Points on a hilly landscape, in no order, each with its height.
From any point a ball rolls to the lowest of the 2 points nearest to it. It stops when none of these is lower. Distance is the straight distance between rows; heights are no part of it.
(332): -12	-25	-10	7	8	17	19	-5	-22	6	-23	-15	1	-6	-7	3	17	25	0	-24	11	-13	-33	7  (h 81.8)
(342): -7	4	20	-2	8	2	-3	8	-3	19	8	1	24	21	2	-8	15	-5	11	-42	-1	10	-9	10  (h 63.7)
(659): -12	9	14	-9	4	17	-13	20	6	-9	-1	12	-29	11	-3	9	4	-6	3	3	11	-17	-4	4  (h 44.4)
(187): -15	5	6	14	-27	4	3	11	-3	-12	-16	-23	12	-2	14	-16	10	-2	11	-13	13	-1	-35	-1  (h 34.7)
(415): 11	1	9	-17	27	1	-20	-16	11	-24	-5	11	-8	0	0	7	-15	12	2	41	-18	2	1	8  (h 46.2)
(310): -12	-4	0	-23	17	6	2	-11	2	-12	-5	-1	1	-16	4	19	-18	36	6	10	-21	-1	11	5  (h 38.2)
(291): -3	-5	3	-4	-4	3	16	12	2	18	5	-15	11	16	-12	17	14	9	-14	-16	15	14	1	35  (h 36.4)
(831): -5	-9	17	-1	-12	21	14	-1	-19	-8	-1	-26	-7	-21	4	2	20	23	13	5	8	-21	-7	3  (h 78.5)
(999): -5	-11	3	-17	21	-1	1	-33	-7	11	6	16	-4	-22	-5	-14	-16	19	-2	-17	-27	-15	15	-13  (h 74.4)
(378): -17	-2	3	3	-19	-6	10	13	-1	-14	-7	-23	12	-15	2	3	12	20	-12	-21	1	6	-30	4  (h 29.6)
(1065): 20	15	-8	0	33	9	-26	-11	18	-8	2	16	7	-11	-9	-7	-21	17	14	12	19	-9	5	-11  (h 38.3)
(945): 8	-1	22	2	-26	5	3	5	-4	-13	20	-18	0	-10	20	7	14	11	4	15	-2	-10	-2	-14  (h 80.3)
(511): 14	-24	10	-3	9	-8	12	-4	-37	13	6	-6	-16	-16	-4	1	20	11	-17	-11	-8	-18	18	11  (h 47.0)
(837): -10	7	-6	21	2	3	-19	7	2	-9	4	2	27	13	16	-11	-20	-17	-7	27	13	11	-18	-5  (h 59.8)
(410): -25	10	-23	-21	2	-7	9	16	-4	5	-2	-10	-1	4	9	-3	-24	-8	-8	-6	-2	21	22	-19  (h 30.4)
(286): 1	-10	16	7	-20	5	3	-8	5	-18	1	-8	-23	-21	-22	4	6	15	-12	5	-3	-32	-5	33  (h 73.9)
(428): -2	2	25	-6	-23	-24	3	16	4	-22	9	0	-3	12	2	5	-3	-20	-24	-2	-40	6	4	3  (h 34.3)
(123): 7	13	9	10	-10	-6	-13	9	11	-9	14	-2	17	11	14	10	8	-4	-7	20	10	9	-25	-5  (h 56.9)
(924): 8	-8	4	-2	-13	-4	23	31	11	4	18	-35	-15	-6	-6	-10	15	-10	1	-14	29	-3	-10	20  (h 30.1)
(20): 6	-7	18	-1	-1	-4	2	-21	1	10	-1	-7	23	3	-5	-3	7	16	33	-16	-14	-12	-19	7  (h 69.8)
(579): -2	7	-12	-8	12	-31	-6	-15	21	-16	-7	5	-15	-5	3	-14	-30	-5	4	25	-23	0	-27	-11  (h 31.1)
(408): 1	-9	-5	15	0	16	-4	-11	-18	2	5	-4	-22	-36	-4	-12	0	14	-8	-13	17	-25	15	-8  (h 77.8)
(914): 11	8	14	-23	21	5	-1	-19	16	-20	0	14	3	-9	-14	10	-32	33	4	13	-8	-11	7	10  (h 42.3)
(528): -1	11	6	9	-4	3	-7	2	6	-11	-16	-19	15	7	29	-17	13	6	30	9	26	-2	-31	-20  (h 39.5)
(46): -25	13	-25	-23	12	4	1	10	13	-10	-11	1	-15	-2	10	8	-23	10	4	17	3	5	6	-15  (h 34.1)
(140): 13	8	3	16	0	8	-16	-6	9	-12	-1	3	-5	-17	-6	2	-16	22	0	10	26	-20	5	8  (h 32.5)
(645): -5	3	-5	-4	-7	-5	10	15	-1	7	12	-21	-22	-21	-3	-1	-4	10	-5	-10	17	-10	3	14  (h 36.0)
(676): 18	-15	8	-2	-16	-26	15	-10	-18	6	3	-15	-12	-20	-7	10	3	14	-1	-3	-17	-17	22	19  (h 43.5)
(761): 0	13	4	1	17	2	-14	-9	23	9	-12	11	0	21	6	-16	-2	-11	36	1	11	-12	-29	-16  (h 42.1)
(1102): -13	6	14	-15	20	16	-20	-2	4	-16	-3	16	-18	12	0	-3	-13	-9	6	35	-7	-6	-2	0  (h 47.7)
(454): -3	-3	-13	-3	8	-3	-9	-7	11	-17	-5	14	8	6	5	-20	-10	-20	18	9	-21	2	-23	-22  (h 27.7)
(612): 14	-11	23	-4	1	11	9	-21	-19	13	9	3	-12	-10	-9	7	30	13	11	-17	-3	-22	16	-3  (h 50.7)
(976): -4	-13	15	-3	3	15	6	-4	-11	-12	-14	-13	-8	-12	-19	13	17	26	6	-7	-2	-25	-14	34  (h 76.2)
(404): 0	-3	8	16	-19	-4	-4	-2	3	10	8	-24	10	6	-10	-4	-7	9	7	6	15	-12	-12	41  (h 64.4)
(421): 15	-20	-15	17	7	21	13	-1	-14	14	2	-5	-2	-9	-20	13	20	4	-23	0	28	-1	12	34  (h 49.7)
(190): 0	-7	-2	-6	22	8	3	-24	-18	15	4	7	-15	-27	2	2	-9	28	-20	-10	0	-19	30	-19  (h 75.9)
(456): -17	-2	-10	-10	27	8	-13	-12	0	21	6	20	13	11	-1	0	-23	-3	-12	-14	-20	10	8	9  (h 41.8)
(346): 21	4	-1	-3	34	-5	-22	-15	3	5	13	2	18	-7	-5	-17	-26	8	23	3	7	1	20	12  (h 32.4)
(591): -4	-4	21	-5	-2	22	5	-1	-10	20	16	-4	-4	7	4	3	15	-3	17	-2	9	-14	23	-7  (h 54.1)
(353): -2	6	-8	21	-17	3	1	3	-3	11	1	-4	6	13	2	-12	-1	-18	17	-1	21	-7	-7	-8  (h 17.1)
(752): -9	-12	-7	-9	-17	4	22	-21	-10	0	-14	9	-3	-6	-3	10	6	-1	11	3	-16	-6	10	-24  (h 71.1)
(699): 22	0	-30	-12	32	3	-22	-23	3	-2	-2	7	21	-1	-5	-25	-20	0	27	27	9	20	9	-1  (h 25.8)
(176): 11	3	-1	29	-11	-1	-1	-14	-8	-13	-12	-5	-6	-27	-14	-15	-20	1	9	12	22	-36	5	7  (h 26.7)
(24): 1	13	-20	12	10	-11	-15	-7	18	-2	-20	11	-6	3	-10	3	-11	-2	28	-1	12	-11	-20	-14  (h 38.4)
(744): 10	8	-2	13	-10	-21	-1	19	-3	-7	-5	10	-7	15	-6	0	-6	-36	-11	-3	-2	7	4	-2  (h 26.8)
(1100): -4	8	-2	7	-31	-12	18	28	-1	-3	4	-19	-6	7	-2	-17	1	-22	-2	-2	30	2	-14	1  (h 23.7)
(595): -1	5	31	7	10	-4	-11	12	1	-24	-3	1	13	19	13	-4	12	-14	3	33	-2	2	-32	0  (h 53.8)
(942): -2	4	-11	-9	-17	-9	10	-7	10	-4	12	6	7	6	23	-8	-10	-19	-14	32	-12	18	10	-24  (h 27.0)
(196): -1	0	-14	-3	-17	-20	23	5	-9	12	-5	-2	-4	3	-9	15	10	-4	-18	-20	-15	12	8	7  (h 35.9)
(633): -12	-7	-20	-27	10	3	1	-20	13	-12	-10	14	4	-3	7	9	-10	6	3	19	-30	22	10	-7  (h 34.2)
(292): 18	-5	-16	-4	-8	-26	14	8	-10	13	-6	-10	-21	-12	-8	22	9	7	-1	1	-2	7	22	17  (h 39.8)
(233): 1	9	-11	-4	3	-24	-12	6	18	-12	-10	13	-17	2	5	13	-6	-3	-9	16	-3	7	-14	-14  (h 34.4)
(271): -14	-2	-4	1	-2	-12	14	1	-16	18	12	-11	33	-4	6	-7	6	7	-16	-28	-4	18	4	-24  (h 21.6)
(459): -6	4	16	-14	13	17	-11	-5	4	-14	14	13	8	21	15	-16	2	-17	0	39	-6	13	-15	-15  (h 50.6)
(392): 36	0	-1	-7	2	-15	-11	3	10	-4	6	14	-27	-13	17	9	1	-11	-16	25	-9	8	30	-17  (h 46.4)
(680): 19	-8	-28	10	12	-9	-22	-11	-7	-4	-10	9	22	-4	16	-9	-15	-19	10	29	-6	25	13	-6  (h 19.2)
(121): -12	-4	9	-8	-15	7	22	4	-14	4	-10	-7	8	4	5	-4	21	-5	10	-16	-10	3	-3	-22  (h 69.4)
(986): -3	8	-2	-5	-3	-14	3	3	7	-1	-4	17	0	17	-12	15	-5	-8	-5	-9	-26	12	2	15  (h 31.7)
(868): 0	3	-4	-8	0	1	-4	-15	9	22	1	7	-5	-2	1	19	-21	19	-23	14	-15	11	42	20  (h 48.9)
(932): 2	-5	6	11	4	1	-4	15	-8	3	-5	-6	-21	-18	-4	-17	13	-21	18	-33	-1	-18	-7	-4  (h 13.5)
(409): -11	8	-10	7	-32	-16	9	15	17	-15	-2	-7	-3	-9	1	11	4	0	-23	-13	-8	5	-25	-3  (h 24.8)
(992): -1	-2	-6	0	-1	-6	-3	-17	10	9	-6	7	37	10	3	6	1	1	25	-12	-7	15	-12	1  (h 72.2)
(998): -20	5	-16	-2	-9	-12	21	16	-19	13	-4	-13	12	2	-7	-20	-15	-7	-21	-30	-4	19	2	-20  (h 26.4)
(903): -1	8	3	6	-3	-4	-4	18	11	-18	-3	10	-5	0	14	-17	2	-23	1	-9	1	-1	-21	-33  (h 23.5)
(556): -5	-8	28	-1	11	28	-7	-7	-8	2	23	12	9	4	14	-18	11	-16	15	2	-8	-11	19	-13  (h 57.0)
(75): 16	2	22	7	-6	-1	-15	10	8	4	7	-7	-7	18	-10	2	12	-10	14	6	17	-17	-16	33  (h 60.7)
(863): 12	-5	-23	20	-1	7	1	2	-17	17	-7	9	-2	0	-8	21	8	-6	-27	-4	15	21	34	22  (h 54.5)
(195): -7	0	-9	-20	-8	3	3	-5	0	-12	-9	7	14	12	12	6	-5	-10	5	42	-17	28	11	-10  (h 30.6)
(275): 20	-3	35	-7	18	-1	-25	11	6	-10	12	6	-2	19	0	11	19	0	18	12	-5	-4	-10	11  (h 56.8)
(306): 0	-11	6	18	-14	12	14	-13	-6	16	14	-22	9	-9	-8	-5	12	25	-12	-7	16	-19	-10	36  (h 67.9)
(836): -2	19	0	-10	-14	-9	9	29	12	-12	-17	-14	-9	17	-19	-2	7	0	-4	-23	15	18	-18	-26  (h 15.0)
(755): -14	4	-19	-3	-5	9	-4	13	-7	-9	-9	-12	-14	-18	8	13	-11	15	-6	17	14	-5	9	-1  (h 37.6)
(1108): -12	5	-16	-1	7	8	0	33	2	-6	-5	-8	-21	-1	-19	2	-3	-9	-25	-8	25	11	10	29  (h 15.7)
(38): 1	11	2	-5	1	10	-3	10	14	2	-6	21	-14	28	-11	16	20	-7	14	4	13	-4	-15	-14  (h 40.9)
(549): -2	22	-4	6	9	-11	-1	12	8	-11	-23	19	-18	24	-14	14	10	-16	-9	9	4	1	-33	-22  (h 37.5)
(382): -10	-7	0	-10	0	7	21	-33	-10	20	-4	5	7	1	-8	-7	-13	15	11	-8	-12	-15	18	-10  (h 72.7)
(120): -5	3	2	19	-21	1	4	-3	-2	-1	3	16	0	14	8	-10	-11	-33	-2	10	-3	-8	6	-12  (h 22.4)
(202): -12	-24	-5	16	7	19	23	-9	-20	14	-6	-4	-17	-19	-13	-16	11	12	-7	-26	13	-25	-10	4  (h 79.8)
(856): 3	11	2	-17	9	-7	6	23	-12	28	9	-12	18	14	-3	-2	20	9	0	-46	13	23	10	-8  (h 66.9)
(22): -15	4	3	-4	5	8	-9	23	-12	2	7	3	-13	3	-4	9	-7	-7	-23	-10	-2	3	22	31  (h 22.8)
(543): -1	13	7	-6	2	3	-5	-9	26	-1	6	0	17	13	21	-14	11	4	27	-4	1	5	-37	-22  (h 43.8)
(925): -7	-13	2	-5	-5	-2	17	10	-9	23	11	-2	-9	15	-15	3	3	-9	-31	-14	-7	1	9	48  (h 29.7)
(64): 22	2	-21	7	-7	-5	-6	-21	15	8	-4	19	2	6	10	21	5	-2	3	33	6	15	14	-30  (h 76.7)
(435): 18	5	-2	-15	-2	-11	4	20	4	0	3	1	-36	-7	-1	23	10	-6	-9	-5	-13	4	27	-5  (h 43.3)
(1097): -28	-5	-11	-14	20	-2	-7	3	-5	-12	-14	6	15	-1	7	1	-25	0	-10	-3	-30	24	-4	6  (h 37.9)
(1072): -5	4	-5	6	11	9	-10	-30	19	17	8	27	-1	-2	-4	-4	-27	5	-20	-7	-17	-3	24	11  (h 45.3)
(1074): 0	25	-12	4	-29	-24	11	21	9	-16	-4	-10	2	6	-4	-6	-5	-6	-18	-9	2	20	-13	-31  (h 20.3)
(577): -3	-23	-3	14	14	31	26	7	0	10	0	-14	7	4	-13	9	23	7	-17	-12	30	6	-14	29  (h 43.7)
(600): -6	-10	20	-4	-4	4	16	-17	-9	17	-4	-4	21	13	8	4	35	18	16	-29	-18	-2	-9	-8  (h 67.2)
(757): 18	6	-17	-2	1	-15	-6	-2	12	6	0	14	28	18	-2	15	16	-3	15	5	8	24	0	-26  (h 74.6)
(669): -9	8	-22	31	-15	-2	-8	5	-14	-10	-19	0	18	5	5	-7	-24	-23	-12	12	15	12	-3	2  (h 60.5)
(572): -8	4	-25	22	3	1	-11	5	-7	10	-16	6	8	6	1	6	-17	-12	-12	6	13	18	23	18  (h 57.9)
(173): -3	-14	-13	-3	5	-10	2	-4	-15	6	15	-5	14	-18	21	-13	2	-10	-2	-15	-18	14	10	-35  (h 16.0)
(99): -3	10	9	2	14	-7	-23	32	1	-14	-1	3	-22	-4	4	-14	-1	-22	14	-18	-1	-12	-20	-10  (h 19.3)
(858): 10	-5	-5	17	-8	1	4	-3	-10	-3	-18	-10	-11	-14	-14	-15	3	-3	26	-15	17	-33	-18	2  (h 20.2)
(515): 25	-2	8	-1	0	0	-7	-23	5	-6	2	18	-12	-15	5	12	-1	12	-5	17	-20	2	29	-5  (h 49.3)
(186): 25	-7	20	-9	5	-3	-14	-8	5	-8	20	12	6	9	3	24	14	11	9	24	-21	9	18	11  (h 52.8)
(989): -3	0	-10	9	-2	6	-8	-11	-2	11	10	-6	13	-12	9	-13	-2	-4	14	-7	1	-3	-3	-27  (h 10.2)
(722): 6	-13	1	12	-20	9	12	-7	21	7	18	-11	-10	-13	-12	8	12	14	-29	-3	13	-13	-3	45  (h 71.0)
(809): -3	6	9	-9	-16	-9	3	8	8	-8	18	4	3	5	12	0	-16	-22	-27	11	-24	18	26	-4  (h 30.7)
(686): -5	-4	34	1	18	25	-16	-1	-2	11	17	7	21	18	13	-16	5	-7	12	-20	3	3	6	10  (h 60.2)

For each start below, name the point where the ball stops.
(837) -> (942)
(755) -> (989)
(945) -> (942)
(572) -> (1108)
(202) -> (600)
(868) -> (942)
(543) -> (836)
(659) -> (932)
(761) -> (932)
